A landscape with many valleys, sampled at points; each row gives a point and its height.
A ball rolls from a point to the lowest of its 5 nearest points, and stops where none of them is lower. Distance is the straight distance between rows; heights are no part of it.
lon (h 4.70): [111 104 169 164 133 147  67 150 162 146 132 118 143 100 117  95 105  85
 134 139 153 174 103 155  95 133 128 128  83  70 120 146 101 109 134 150]
rapo (h 3.16): [144  85 146 121 162 157  53 125 158 109 159 146 157 122 110  97  93 149
 199  85 135  63 144 216 133 143  93  94 114 109 112 100 204 165 122  99]
befov (h 7.44): [123 165 102 125 153 109 132 143 122 117 120 112 156 138 117 124 108 160
 120 119 107 134 152 163 125 112 126 114 143 139  85 108 156 120 113 115]
demu (h 3.53): [127  74 185 164 104 135  98 124 163 158 119 134 139  79 124  95 125  90
 118 141 177 166  98  99  97 117 118 152  79  88 162 148 108 115 128 161]
zar (h 6.12): [ 92 130 144 117 123 118  95 139 140 137 101 125 111 109 124 118 132 101
 125 123 132 175 115 146 109 119 151 125  80  81 116 164  72  91 126 144]
poz (h 2.77): [140  75 159 166 136 134  93 122 160 107 152 124 196  91 113  88 111 117
 139  97 139 124 134 184 125 127 114 120  99  89 140 105 169 136 118 105]
boz (h 5.46): [120 180  92 130 139 104 147 143 114 125 118 116 125 153 120 142 120 147
 105 132 102 145 138 137 126 119 150 121 147 142  90 129 120 111 116 122]
Purup (h 3.47): [137 181  87 149 118 135 175 136 107 139 141 125  79 196 148 175 143 120
 105 178  97 146 119  86 136 157 176 118 183 170 120 154  99 128 134 131]
samud (h 4.25): [125 196  88 107 171 102 112 182 135 135 125 111 118 143 122 125 109 142
 126 124 104 141 135 158 100 123 161 108 138 117  71 133 142 101 127 125]
vapus (h 2.47): [146  79 159 173 151 158  61 138 172 119 159 125 179 101 109  83  97 114
 165 109 140 107 126 196 109 150 104 117 106  82 122 101 164 138 124 107]
Sufu (h 4.23): [135 192  83 143 132 116 168 138 105 138 133 117 102 181 137 162 130 134
 102 160  99 144 130 104 131 141 162 123 173 163 101 143 109 123 123 125]
Dipev (h 3.12): [138  74 161 163 119 120 118 117 149 104 143 120 201  83 116  99 120 120
 124  98 142 137 133 162 128 119 119 130  92  97 155 111 160 131 116 108]
torof (h 5.01): [129 197  87 119 128 106 151 156 116 137 128 117  85 173 134 162 139 124
 109 143  97 147 125 118 119 128 180 118 150 141  98 162  95 109 118 123]
Nofe (h 4.98): [125  95 193 122  98 139 101 102 155 171  99 153  79  95 149 105 135  85
 138 145 189 163  97  69  97 116 125 154  72  86 167 165  85 119 126 196]
volig (h 3.40): [123  76 162  99  85 130 142  89 131 141  92 161  89  70 140 117 163 103
 116 125 175 123 109  78 123 113 120 173  90  90 180 143  71 118 135 166]
vob (h 2.95): [124  91 157 161 146 145  69 140 163 120 137 118 177 100 104  87 104 117
 144 111 139 134 128 188 108 136 116 120 102  81 118 113 148 119 125 117]
Fiki (h 3.69): [142 192  86 163 144 128 174 132 101 132 140 116 117 180 161 154 123 140
 109 186 102 138 141  91 140 158 153 121 190 170 104 126 125 137 129 126]
lok (h 3.54): [139  75 185 132  93 130 117 106 159 170  99 148  97  78 146 101 137  92
 127 145 193 144  91  54  96 106 109 169  79  94 182 149 105 125 133 185]
lide (h 2.51): [139  62 156 132  93 107 162 110 116 112 119 134 170  60 125 116 151 119
 100  97 163 127 116  94 139 117 122 164  88 109 196 123 124 124 135 125]
luri (h 6.44): [110 124 126 132 131 114 118 133 127 115 113 116 166 110 106 113 118 136
 110 107 122 149 137 169 126 114 127 125 110 107 113 118 125 109 110 119]
vuba (h 2.26): [139 110 132 109 156 135  87 121 150 105 146 130 169 131 118 105  96 163
 177  85 118  87 156 203 142 117  95  93 124 132 101  92 218 162 120 105]
fomi (h 3.07): [103 103 114  45  79 167 155  96 129 138 122 148  17 174 112 188 199 106
 131 118 112  83 112  93 153 123 123 133 165 167 160 140  62 137 150 154]
Buta (h 2.25): [113 145  98 100  88 139 166 120 107 146 126 136  45 191 119 193 173 116
 108 140 102 125 113  86 142 135 154 125 164 180 142 162  70 123 140 135]
tapo (h 4.93): [158  57 189 207 112 135  92 132 175 157 155 113 180  85 119  92 120  89
 136 136 179 145  87 102  95 115  99 145  92 101 177 132 152 131 130 133]
nif (h 3.57): [144 171 114 119 167 109 128 130 128 112 136 115 155 154 137 113  95 174
 152 127 109 109 173 151 141 118 105 105 154 168  74  92 214 150 119 115]
nuna (h 2.78): [160  64 157 161 142 148  76 114 176 106 175 138 187 106 128  89 105 124
 187  84 142  82 132 206 132 139 103 108 108  90 136  99 197 168 116  94]
ropil (h 5.76): [140  87 140  95 155 161  29 124 144 115 166 175 114 144 108 117  89 173
 232  83 145  32 135 210 137 148  87  82 109 135 119 119 208 183 125  97]
Nani (h 2.56): [107 122 122  48  82 158 146 112 126 146 127 143   7 190 112 192 200 105
 136 121 102  91 118  87 146 128 144 124 158 171 155 156  63 129 147 148]
sovo (h 3.67): [150 177 118 126 171 106 136 120 128 111 144 118 150 154 159 113  92 174
 164 141 111  99 179 127 151 120  98 107 165 182  75  92 222 163 122 116]
sib (h 3.93): [118 167  92 139 125 107 167 128  99 125 120 119 128 161 125 157 129 146
  97 138 102 146 136 120 140 121 136 128 159 164 106 129 112 120 113 118]
lefo (h 6.02): [110  93  96  99  92 137 206 102  70 119 116 137 137 123 122 184 169 133
  96 111 126 115 105  89 172 122  98 159 149 174 181 113  95 152 146 125]
lof (h 4.37): [158 204 103 165 178 145 159 135 103 117 154 120 119 164 197 123  96 139
 134 216 105 124 162  84 146 188 154 114 196 153 104 111 153 150 142 126]
piz (h 6.07): [148 218  80 113 155 100 145 175 128 137 140 113  91 166 141 157 126 124
 118 146  96 144 125 127 106 134 194 118 149 128  84 166 118 105 125 127]
lal (h 5.45): [130 114 139 111 180 160  30 170 144 129 151 133 145 126  94  97  87 158
 193 101 132  78 137 211 106 154 106  94 114 106  96 102 178 136 137 105]
vofu (h 6.99): [135 169 109 104 176 118  98 161 134 124 136 117 141 148 116 108  87 174
 147 119 113 110 156 171 113 121 119  98 144 140  71 103 198 129 127 119]
gafa (h 3.77): [114 177  99 101 174 109  85 192 145 138 126 109 125 129 116 116 109 134
 140 118 108 145 125 178  91 123 156 105 121  96  78 138 136 100 136 126]
vub (h 1.34): [138 136 123 117 156 122 115 117 139 101 140 119 172 137 124 112  99 169
 161  98 110 102 164 183 145 109  97  98 135 149  92  93 214 156 116 109]
Vones (h 5.13): [145 217  78 104 165  94 128 188 135 138 139 114 100 154 140 145 120 131
 126 138 100 143 127 138  95 126 188 114 145 120  78 154 135 101 130 125]
fumem (h 3.21): [124  73 148  99  86 126 157  92 115 127  98 158 107  73 131 128 162 110
 104 110 165 117 111  83 135 113 121 178  97 101 184 135  75 120 137 147]
pogon (h 4.97): [165 211 108 141 183 123 145 144 109 118 147 121 127 159 177 114  89 163
 144 188 115 111 175  96 136 162 140 112 185 160  77 104 185 147 132 126]
Tise (h 4.92): [159 192 124 164 184 130 138 116 105 107 157 125 132 150 210 105  94 145
 155 211 110  99 190  76 163 180 117 118 193 163  98  94 186 171 136 119]
damo (h 2.84): [134 109 137 123 157 133  86 129 153 107 145 124 176 120 108  93  97 154
 162  89 119 100 154 207 131 123 103  99 117 115 101  91 197 146 119 104]
Komil (h 3.32): [107 149  95 114 101 121 167 121  98 135 110 131  86 166 119 174 153 130
  96 132 105 136 119 107 141 121 144 133 151 161 131 152  73 114 129 125]
nevab (h 4.09): [137 106 137 102 172 153  40 149 148 120 153 144 140 136 100 101  89 166
 195  92 129  64 146 212 119 145  98  86 118 121  99 102 201 150 127 102]
Zis (h 5.28): [157  59 192 187  98 130 106 130 173 170 136 116 158  75 123  99 127  92
 126 140 187 147  79  71  93 104  92 157  85 106 190 141 146 130 137 148]
Vegef (h 2.60): [131 161 104 158 138 105 181 106  92 111 129 108 177 153 147 148 125 153
 119 141 102 129 150 114 167 120 101 129 167 186 119  96 158 160 109 104]
bok (h 2.68): [120 134 106 140 117 112 190 108  80 107 122 116 176 137 133 162 140 151
 106 119 110 138 135 117 171 114 107 136 148 179 144 109 131 147 115 106]
viz (h 3.48): [115  79 138  78  81 137 161  85 112 124  98 162  86  89 131 143 171 110
 110 114 156 106 113  91 142 118 118 172 112 105 181 132  59 125 140 151]
rago (h 3.75): [111  95 127 115  96 118 167 106  96 116 100 141 146  97 116 141 152 130
  91 104 137 135 125 116 147 112 123 154 107 126 163 131  93 118 126 125]
Sab (h 4.79): [164  50 182 195 106 118 116 127 169 129 159 113 203  74 131  94 135 102
 134 108 169 131 100 113 112 119 117 139  86  99 193 123 176 136 129 110]
dak (h 2.66): [140 122 131  92 166 142  61 134 144 118 152 144 133 150 108 106  86 184
 199  95 123  64 158 195 130 126  90  77 127 152  92 106 233 163 132 106]
taz (h 1.57): [146  81 193 146  96 140 103 115 171 197 113 139  96  94 144 110 126  89
 133 156 200 157  72  43  84  94  93 159  82 102 181 153 122 133 130 202]
buke (h 2.33): [128 162  93 175 133 119 185 109  88 127 136 114 147 168 158 159 132 142
 111 170 104 136 139  86 163 145 114 128 191 197 133 114 133 161 126 115]
Gitup (h 4.30): [144  89 194 108  97 139 112  90 164 183  96 156  62  96 160 108 141  85
 154 148 198 143  90  44  94 109 110 164  81  89 179 150  93 130 125 210]
safig (h 3.78): [114 145  86 150 105 131 186 113  89 137 128 124 110 178 131 178 148 133
  97 158 105 138 120  83 154 141 129 128 184 193 143 134 100 140 137 126]
bom (h 3.89): [100 103 145  94  94 127 135 102 115 132  93 150  85 105 125 133 157 111
 109 113 142 138 119 110 131 114 136 153  97 105 156 157  55 106 124 145]
Keb (h 3.60): [105 128  94 111  93 128 180 109  88 132 108 140  98 152 115 178 160 134
  94 125 115 131 114 102 152 121 127 144 154 168 145 139  76 125 128 125]
tibez (h 4.49): [175  52 185 217 117 130  93 127 188 137 176 109 203  93 129  91 127  90
 157 114 169 118  90 127 103 124 102 135  99 100 180 122 179 146 120 102]
bilan (h 1.35): [125 152 111 102 183 131  66 186 143 132 139 117 140 132 103  99  91 161
 157 109 117 112 139 194 100 132 126  95 128 112  75 108 171 114 137 116]
Radef (h 2.18): [121 145 106  90  87 153 160 125 122 146 138 135  23 207 124 197 186 103
 117 149  97 117 113  74 141 148 166 114 170 188 147 170  85 128 151 147]
felos (h 4.77): [166 196 130 148 188 132 129 123 105 102 155 132 123 148 210  97  85 152
 164 211 118  90 197  75 160 177 120 114 186 163  92  98 196 167 143 119]
saf (h 3.38): [113 122 104 128 107 115 182 108  84 110 108 126 158 130 116 161 146 142
  95 111 119 136 129 121 163 113 112 147 137 164 147 121 110 133 119 113]
daf (h 4.15): [155 208  87 162 160 130 168 140 107 129 149 116 111 174 174 142 110 137
 119 195 102 135 149  91 136 174 164 116 190 156  95 124 137 135 134 127]
ler (h 5.20): [117 125 128 126 163 135  77 153 147 118 133 116 161 117 100  97  97 144
 144 105 120 121 139 199 112 130 119 105 116  99  90 105 159 118 128 113]
Futis (h 3.50): [120  76 130  96  85 128 179  97  93 115 106 150 126  81 123 147 165 123
  94 102 150 114 114  93 155 118 116 173 109 122 189 124  81 127 141 135]
sak (h 2.71): [136 109 132 105 162 144  64 133 152 113 149 136 153 134 108 100  89 171
 189  89 124  74 153 208 133 125  97  85 123 131  97  98 217 159 125 102]
mosa (h 3.95): [149 188 105 178 161 123 165 112  99 116 152 113 143 162 187 130 110 141
 134 197 104 118 169  85 160 164 120 119 199 179 110  95 158 168 128 114]
pesi (h 2.61): [151 166 131  97 172 118  98 129 137 115 151 134 126 160 144 106  80 188
 188 135 122  81 178 133 139 125  97  88 149 185  72 104 252 165 135 123]
duvo (h 3.45): [103 110  91  92  85 152 181 102  99 142 117 144  62 173 116 190 176 119
 107 131 112 111 104  83 157 131 117 138 175 189 161 140  77 138 153 142]
rakad (h 3.96): [111 168  99 114 114 110 148 137 109 136 113 125  89 161 122 164 147 131
 102 130 101 147 122 121 129 120 162 129 140 142 108 158  77 103 120 125]
nol (h 5.43): [103 129 134 132 149 128  83 157 147 126 119 115 148 107 107 100 109 118
 126 115 123 157 125 180 102 123 136 115 101  81  98 125 114 100 128 126]
Zumo (h 3.58): [136  66 181 186 111 132  99 126 162 141 134 121 173  75 118  92 123  98
 120 128 166 153 105 119 102 122 116 144  85  91 164 137 134 121 129 136]
disi (h 3.26): [170  51 170 194 130 138  87 118 187 116 183 125 201  97 133  86 115 103
 174  94 153  93 113 175 119 138 111 117 103  85 162 108 192 159 115  94]
bodo (h 4.31): [145  66 190 203 116 144  86 133 176 149 147 116 173  85 114  92 113  90
 130 138 169 153  95 118  92 124 104 139  89  91 158 134 138 127 130 137]
lag (h 7.08): [ 99 129 129 128 126 119 104 140 135 126 106 120 139 111 111 114 118 123
 112 117 125 162 125 161 113 116 142 125  98  91 114 139  99  98 118 128]
tuk (h 4.17): [162 196 130 139 185 119 132 122 118 109 153 128 131 150 196 100  86 162
 170 190 121  90 194  86 153 157 112 114 180 175  84  96 214 171 134 124]
nezas (h 5.97): [144 191  97 145 162 107 155 130 109 120 135 110 152 160 149 128 103 161
 130 154 105 123 163 121 142 130 123 120 173 171  81 100 177 144 115 118]
tubo (h 5.86): [122 140 118 126 150 115 122 133 129 110 125 114 171 127 112 113 106 156
 127 102 114 130 155 178 130 110 116 111 126 131  98 101 167 127 113 108]
Pogul (h 3.70): [130 116 133 122 164 137  76 142 150 111 139 125 167 122 103  95  94 156
 161  94 119 104 148 206 122 130 107  99 120 108  94  96 185 134 123 108]
Vusa (h 4.50): [117 174  99 103 106 115 150 140 113 143 120 126  65 174 126 177 164 118
 109 133  98 140 118 109 128 123 178 124 140 151 118 174  70 107 121 125]
kopa (h 3.88): [116 135 128 111 190 151  33 199 151 137 142 115 141 116 101  98  89 126
 176 117 130 115 118 202  90 149 129 102 109  81  88 121 142 112 152 117]
Rezup (h 3.15): [152  51 178 164  97 107 137 120 147 122 140 118 192  59 131 100 145 110
 117  99 171 133 105 100 123 117 125 152  81 106 203 124 159 128 136 115]
gil (h 2.21): [144 142 127  96 167 128  90 127 144 114 148 132 144 149 123 107  86 185
 183 104 116  81 166 179 138 117  94  88 138 162  82  97 238 164 128 110]
todev (h 3.27): [ 96 120 120  79  86 132 152 105 105 135  98 148  65 137 119 163 172 119
 110 111 120 120 115 107 143 116 138 148 122 136 151 159  47 113 128 134]
buv (h 5.07): [149  55 186 176  99 123 114 123 162 156 129 124 159  67 128  93 134  95
 120 134 184 145  90  80  97 109 107 162  85 102 189 140 142 127 137 146]
fivu (h 2.87): [104 134 112  76  88 138 153 114 107 140 111 144  44 170 119 182 180 117
 114 121 107 115 115  99 144 123 146 135 144 158 146 164  53 117 133 134]
zubot (h 3.65): [116 104 153 153 146 144  73 151 158 124 135 117 168  99 103  88 102 113
 137 119 132 147 124 184 104 134 123 116  98  76 111 116 130 113 130 124]
sogat (h 7.50): [169 217  84 135 143 133 168 162 122 131 160 120  75 182 167 174 137 111
 117 183  90 145 121 100 120 170 211 116 170 144 108 170 118 124 140 131]
Buz (h 4.96): [ 91 134 136 108 111 116 115 131 126 132  98 135 105 117 120 128 145 111
 112 117 126 163 118 136 120 114 151 131  91  95 126 163  69  92 119 136]
Bugor (h 3.14): [104  97 156 122 100 125 119 110 128 131  95 142 120  90 121 115 140 108
 108 120 151 156 119 120 121 114 135 145  84  92 149 154  78 100 124 146]
fufo (h 3.55): [101  97 128  65  82 146 157  93 110 128  96 160  60 124 124 160 177 114
 117 110 135 105 115 100 146 118 127 159 123 125 166 146  45 120 133 144]
sur (h 6.86): [117 129 124 127 154 122  99 141 138 111 128 117 169 121 104 102 100 149
 132 102 115 128 149 190 122 120 117 105 121 114  92 103 165 124 114 113]
mafak (h 6.42): [101 137 139 130 164 140  55 176 159 139 128 108 137 108 115  99 105 100
 150 127 126 159 108 186  90 133 141 112  93  63  94 140 106 101 142 135]
todo (h 3.49): [114  81 122  81  81 137 178  93  99 121 102 158 102  91 121 151 171 118
 100 105 147 107 115  92 155 118 112 173 118 119 182 128  68 130 140 140]
dom (h 3.59): [104 126 106 115  99 118 170 110  92 123 104 136 124 134 112 162 150 137
  93 115 116 135 122 120 148 114 130 143 134 152 140 135  82 114 120 122]
navo (h 2.91): [125 164  99 147 134 107 173 116  96 117 122 112 160 155 133 149 123 154
 108 135 107 138 144 120 152 117 114 130 159 172 109 109 136 139 110 111]
teb (h 7.95): [166 203  87 154 153 165 172 148 115 121 164 123  83 181 192 163 126 104
 124 216  91 149 125  87 132 205 206 107 183 139 123 155 119 135 156 132]
gonif (h 2.62): [148  74 154 156 146 147  79 121 169 106 162 129 188 104 116  88 101 128
 167  89 137 100 140 203 126 137 106 107 108  91 130  96 187 152 118 100]
Mabep (h 4.80): [169 221  90 144 173 129 159 158 109 127 150 118 109 169 175 138 101 144
 124 191 106 134 148  97 123 170 175 119 185 143  86 130 150 132 137 130]
Von (h 7.07): [113 162 106 118 154 111 111 158 129 126 120 113 141 130 112 115 110 147
 119 116 110 145 142 170 112 112 139 111 125 114  82 120 135 105 118 119]
liba (h 5.42): [108  83  92  73  79 152 195  94  90 125 113 148  87 132 114 184 182 119
 106 113 126  96  98  91 166 121  98 158 160 162 181 118  75 146 155 139]
kif (h 4.68): [153 193 113 157 169 113 158 120 107 117 146 115 147 159 175 120  99 159
 142 174 107 114 174  99 154 146 113 117 185 180  88  92 188 161 119 113]
veb (h 4.76): [137 201  83 136 135 111 162 150 111 136 131 116 101 176 138 157 129 137
 107 154  96 148 131 115 123 136 169 122 164 152  94 146 113 115 123 123]
Vovu (h 6.65): [ 97 140 139 122 142 121  79 158 150 135 112 115 124 107 118 109 117  97
 129 128 127 169 111 166  99 121 150 113  84  72 103 155  86  92 131 140]
neriz (h 4.04): [ 95 133 131  92 100 119 127 118 117 132  94 138  83 127 121 146 159 112
 113 116 125 146 118 118 128 111 150 137 101 112 135 167  52  96 119 137]
befut (h 4.43): [106 104  96 103  90 134 191 103  81 123 109 140 119 130 114 176 166 134
  95 114 123 119 110  97 163 117 109 156 147 165 169 124  82 135 139 125]
Pelu (h 4.19): [103 158 108 114 122 106 135 139 115 130 105 126 115 137 115 140 138 129
 104 119 107 155 126 144 124 114 151 127 121 122 106 146  86  97 114 125]
Gevan (h 4.20): [149  66 190 169  95 132 107 124 170 180 126 126 132  81 129 103 128  92
 125 149 192 153  75  58  87 100  95 159  85 104 184 145 134 127 137 170]
zarog (h 5.63): [109  95 150  37  82 164 142  73 132 130 104 161  22 129 137 153 200  99
 149 113 139  80 118  97 144 124 123 154 124 110 173 135  39 135 134 160]
Gezuv (h 3.73): [ 99 106 126 107  96 122 152 109 102 124  93 146 119 107 116 145 153 125
  96 111 135 139 122 117 141 113 130 153 110 121 153 144  71 109 124 131]
fev (h 3.92): [101 135 116 112 109 112 146 122 107 126 101 133 115 129 112 148 146 129
  96 116 117 150 125 129 136 111 141 136 120 130 125 147  75 101 117 122]
luva (h 2.83): [123 158  87 132 103 130 176 126 101 143 130 126  79 189 130 178 155 124
  99 154 102 139 116  89 145 139 156 125 175 179 131 152  88 126 137 127]
gevop (h 3.87): [124  92 180  84  90 145 126  78 144 148  89 164  55  91 156 115 164  91
 146 132 177 125 106  72 113 120 126 166  84  81 172 152  60 122 125 185]
Robuv (h 4.87): [115 180  94 115 150 103 120 163 129 130 119 112 124 144 119 127 117 142
 117 124 105 147 134 158 110 117 154 114 133 120  81 134 123 102 119 122]
tudo (h 3.52): [118 134 115 135 126 104 161 116 105 103 118 117 180 124 120 135 127 151
 107 104 112 141 145 151 152 108 112 128 128 150 123 107 145 132 104 109]
tefat (h 5.77): [139 204  86 119 163 104 133 170 125 134 129 116 119 156 134 132 106 152
 120 139 103 137 143 139 110 132 160 111 155 134  70 127 150 110 123 123]
muzi (h 3.66): [104  88 107  47  77 162 172  88 114 130 115 156  42 142 117 175 193 106
 120 111 124  85 107  96 156 118 110 149 153 146 174 127  56 139 151 149]
lovad (h 3.62): [110  98 155 151 123 133  91 135 149 128 115 124 156  94 111  97 116 106
 115 120 147 165 121 155 108 123 130 132  89  81 127 134 108 103 125 135]
zif (h 0.65): [121 146  96 157 121 115 193 107  83 122 129 118 161 159 143 165 141 146
 111 146 105 134 131  95 166 128 104 134 172 196 141 109 130 159 121 114]
Nalu (h 2.27): [113 139  89 112  88 145 175 116 101 143 126 136  57 193 122 192 170 115
 103 148 104 125 109  81 147 141 148 122 176 193 142 154  81 129 144 139]
Nugif (h 3.56): [132  83 176 186 137 154  65 143 168 136 146 117 168  92 111  85 102  94
 139 134 155 153 109 156  99 139 113 128  93  71 129 126 127 120 129 133]
nobas (h 6.40): [163 216  98 123 185 115 138 166 116 128 144 120 123 160 157 116  90 167
 139 167 115 119 161 115 118 151 156 111 173 152  69 115 186 130 133 131]
nug (h 3.74): [124 184  89 127 111 116 163 138 106 139 131 124  78 184 129 173 152 124
 102 149  99 142 121 105 132 136 171 123 159 161 111 164  89 114 123 125]
fofab (h 4.11): [121  80 124 101  86 120 190 104  80 108 109 141 147  87 122 154 163 131
  93  97 141 114 114  96 161 120 110 171 114 134 188 117  93 136 137 123]
lalo (h 3.51): [125  99 145 145 142 130  92 134 150 109 134 115 185  99 106  90 107 131
 135  99 128 133 140 191 122 124 112 117 104  94 119 105 160 124 118 110]
guso (h 2.90): [125 100 148 146 157 149  60 149 156 121 144 119 170 105 103  84  95 125
 157 108 132 118 132 201 108 142 110 111 109  83 106 105 156 125 127 114]
bofi (h 3.64): [103  97 124  38  78 166 155  86 125 130 115 154  21 151 121 176 198 103
 136 111 121  79 112  99 152 123 120 143 145 139 169 134  49 137 145 153]
zuz (h 1.80): [100 166 108 113 135 104 118 155 131 131 111 116 117 134 117 135 128 127
 112 120 110 159 121 153 111 113 159 121 115 107  95 150  92  90 118 125]
vibo (h 4.67): [108 101 159  69  88 145 132  86 126 137  91 162  51 105 138 137 175 101
 134 117 153 114 116  94 130 120 133 158  95  96 167 155  43 118 129 161]
rebug (h 3.46): [128  99 139 141 126 116 135 113 128  95 131 117 201 100 116 112 119 140
 121  88 125 136 143 174 145 111 113 121 104 119 136 101 165 133 110 105]
Dosik (h 3.11): [140 183  93 173 144 118 174 122  95 128 138 115 139 172 157 148 121 142
 112 177 102 136 150  99 150 150 132 125 191 182 108 112 138 151 124 114]
pev (h 7.89): [169 204  91 140 136 160 173 154 121 126 165 122  63 191 175 181 148  92
 126 203  87 150 116  88 129 195 220 104 169 148 130 177 113 133 155 137]
nugo (h 4.29): [126  86 183 185 125 148  72 140 169 148 136 121 154  88 118  91 105  84
 129 145 166 167  98 133  93 130 117 137  84  79 139 140 114 119 128 148]
fusaz (h 3.22): [114 103 138 138 118 116 131 119 122 109 114 125 171  98 109 113 125 129
 102 102 131 149 135 154 134 115 123 132 100 109 134 121 124 115 112 118]
zirif (h 3.79): [153 178 116 100 183 118 102 156 130 123 141 126 131 158 132 106  83 189
 168 131 119  96 170 144 122 130 117  91 153 166  69 102 229 145 131 122]
kirur (h 2.96): [138  79 153 148 111 111 144 111 132  96 137 120 205  85 121 111 130 130
 114  85 139 137 134 151 146 115 122 136  93 110 165 110 161 134 114 107]
sesu (h 3.72): [150 196  96 168 160 126 168 127 103 123 147 114 131 171 171 134 108 143
 121 193 104 128 158  93 147 162 137 122 193 172  98 108 151 151 128 120]
vimis (h 8.18): [143 194  95 128 166 107 141 151 121 126 131 113 136 156 134 125 100 165
 124 142 108 128 155 137 124 127 138 115 165 152  70 111 171 124 116 121]
kivi (h 4.05): [122  88 165  76  87 142 139  76 134 141  91 167  59  88 148 120 172  96
 135 120 171 107 111  76 122 120 121 173  96  87 180 143  53 123 131 171]
dod (h 1.85): [111 128 102  84  82 155 162 115 119 146 130 141  25 198 119 196 184 110
 115 141 101 111 110  75 145 139 145 121 174 190 154 155  81 132 152 145]
Rovo (h 3.71): [124  84 133 118  98 113 180 106  93 102 115 134 171  80 120 140 150 131
  97  94 143 130 124 112 160 113 119 163 101 128 183 115 114 132 128 119]
femi (h 3.94): [131 182  91 154 140 110 173 126 100 127 130 116 134 170 142 147 122 152
 107 156 103 135 143 110 142 136 133 126 176 172 103 117 132 136 117 117]
dofo (h 4.45): [106 135 117 128 120 110 143 128 112 116 107 124 150 120 111 132 130 138
 100 110 115 151 138 148 134 110 132 131 116 125 120 128 107 107 112 119]
disas (h 4.10): [118 124 131 124 170 142  58 169 149 126 137 118 158 118 100  94  94 138
 157 106 123 117 134 204 106 139 117 103 114  92  92 106 157 116 133 112]
Gunu (h 3.19): [130 155 112 130 152 105 141 123 121 107 128 110 174 141 125 121 105 164
 131 113 107 125 161 161 142 111 108 112 141 155  93  94 183 139 108 111]
Moza (h 2.85): [146  72 178 197 137 152  68 134 177 128 162 120 186  90 111  83 107  99
 153 123 154 126 111 167 101 141 107 129 102  83 140 114 156 137 124 118]
vedi (h 4.99): [110 119  90 134 103 128 201 104  72 124 119 125 142 150 128 183 159 140
 100 131 112 128 113  87 170 124  99 143 166 195 165 115 106 153 135 117]
kuz (h 2.79): [138  58 172 164 100 118 127 116 146 129 126 126 178  62 120  97 135 106
 107 114 166 146 114 108 114 113 120 150  82  99 182 132 134 118 130 129]
Doke (h 4.07): [109  95 179 142 107 134  93 121 152 153 104 136 115  91 132 102 125  89
 123 138 167 173 102 109  99 121 132 143  71  78 149 161  83 103 127 168]
gezu (h 3.43): [141  89 152 134 165 166  38 143 156 119 160 135 159 115 104  91  90 139
 193  94 134  75 136 213 118 155  99 100 117  93 107  98 182 148 128 101]
gotup (h 3.76): [131  74 169 174 120 131  98 128 156 119 136 122 181  83 112  90 117 107
 121 116 152 149 121 153 110 125 117 133  89  87 147 119 137 121 125 122]
kefi (h 2.44): [137 109 133 126 150 129 103 123 152  98 143 123 184 119 114 101 100 153
 156  88 118 109 154 201 140 117 103 102 117 120 107  93 198 149 113 105]
Bupug (h 2.46): [126  76 153 144 106 114 141 113 125 107 119 130 181  76 114 109 133 125
 103 101 149 144 127 133 133 117 121 146  88 107 168 124 132 122 121 119]
raso (h 4.56): [147 206  84 148 154 114 163 146 109 131 138 116 110 174 153 147 115 145
 112 171 103 138 144 110 128 147 162 119 179 153  87 131 135 128 126 124]
semus (h 2.45): [117  78 168 144 104 125 116 114 140 131 109 138 142  76 120 102 132 103
 105 123 164 158 115 110 115 117 122 153  83  89 159 143 100 109 127 144]
Fatoz (h 3.01): [132  63 163 127  88 118 149 106 131 132 105 145 136  58 132 110 154 106
 104 114 174 129 109  78 125 113 117 170  84  93 191 131 108 118 138 149]
Nez (h 1.14): [110  91 164 147 111 128 103 125 145 131 111 132 146  85 114  99 122 103
 110 122 152 165 117 134 110 122 128 140  81  86 145 143  99 101 124 142]
vatiz (h 3.08): [112 149 115 111 177 130  66 183 147 133 131 112 142 120 103 100  98 137
 150 112 114 131 133 193  98 131 135 101 117  94  78 118 148 106 136 120]
Banib (h 3.18): [101 115 103  75  80 145 168 102 103 140 111 148  50 164 113 185 180 119
 109 118 113 108 111  93 153 121 128 141 157 166 155 148  59 127 142 138]
Gat (h 3.23): [162 187 129 115 183 116 118 138 125 113 147 129 128 160 159 103  83 180
 172 162 119  94 186 113 135 141 111 100 163 179  72 100 234 158 135 125]
kudi (h 1.36): [142  60 165 147  98 108 159 112 125 108 132 124 191  66 124 116 147 120
 104  89 159 133 121 111 139 116 127 156  85 108 193 117 148 128 128 115]
Nanib (h 5.00): [109 180 103 102 120  98 132 150 122 140 114 121  80 156 125 159 154 117
 116 123  97 152 118 128 119 115 175 123 121 123 106 176  75  97 118 127]
Ligod (h 4.71): [130  82 192 174 108 148  83 132 168 170 127 128 129  93 124  99 112  80
 127 155 183 176  88  96  90 117 112 144  79  86 151 157 108 120 132 173]
gibal (h 3.68): [110 119 116 127 111 112 163 115  99 109 108 125 164 116 112 143 136 141
  96 106 120 143 134 138 147 111 119 143 120 138 139 122 111 121 114 113]
gike (h 4.82): [111 131  89 130  98 130 189 107  83 134 118 131 116 163 123 182 155 135
  93 140 109 130 117  89 158 127 117 138 172 191 150 131  93 137 135 123]
lekit (h 3.91): [110  95 168  96  92 134 120  98 131 142  89 156  80  95 138 120 156  98
 125 124 160 142 112  93 118 119 136 159  82  88 161 162  58 106 127 167]
Zofop (h 4.42): [141  65 189 185 104 133  98 124 169 161 132 124 153  77 124  95 124  91
 121 142 181 157  92  88  94 113 103 152  85  96 174 142 127 124 134 155]
dimad (h 4.85): [130 151 115  99 181 129  70 174 139 127 140 120 140 138 103 102  86 173
 165 109 118  98 150 190 108 130 119  95 132 126  77 103 196 127 132 117]
kun (h 6.15): [157 220  78 128 161 110 154 169 121 134 144 118 101 170 153 148 115 138
 119 158 101 141 136 117 111 148 187 120 167 137  81 147 134 113 128 129]
Sofe (h 4.81): [117 191  94 107 137  97 125 164 127 137 121 113  90 151 126 150 139 120
 118 126  95 154 121 140 108 118 180 115 123 119  94 168  95  95 119 127]

For each start below, name the point where the ball stops.
nobas: zif
sogat: dod
kun: zif
felos: vub
kivi: Nez
rago: Nez
Nanib: dod
vimis: zif
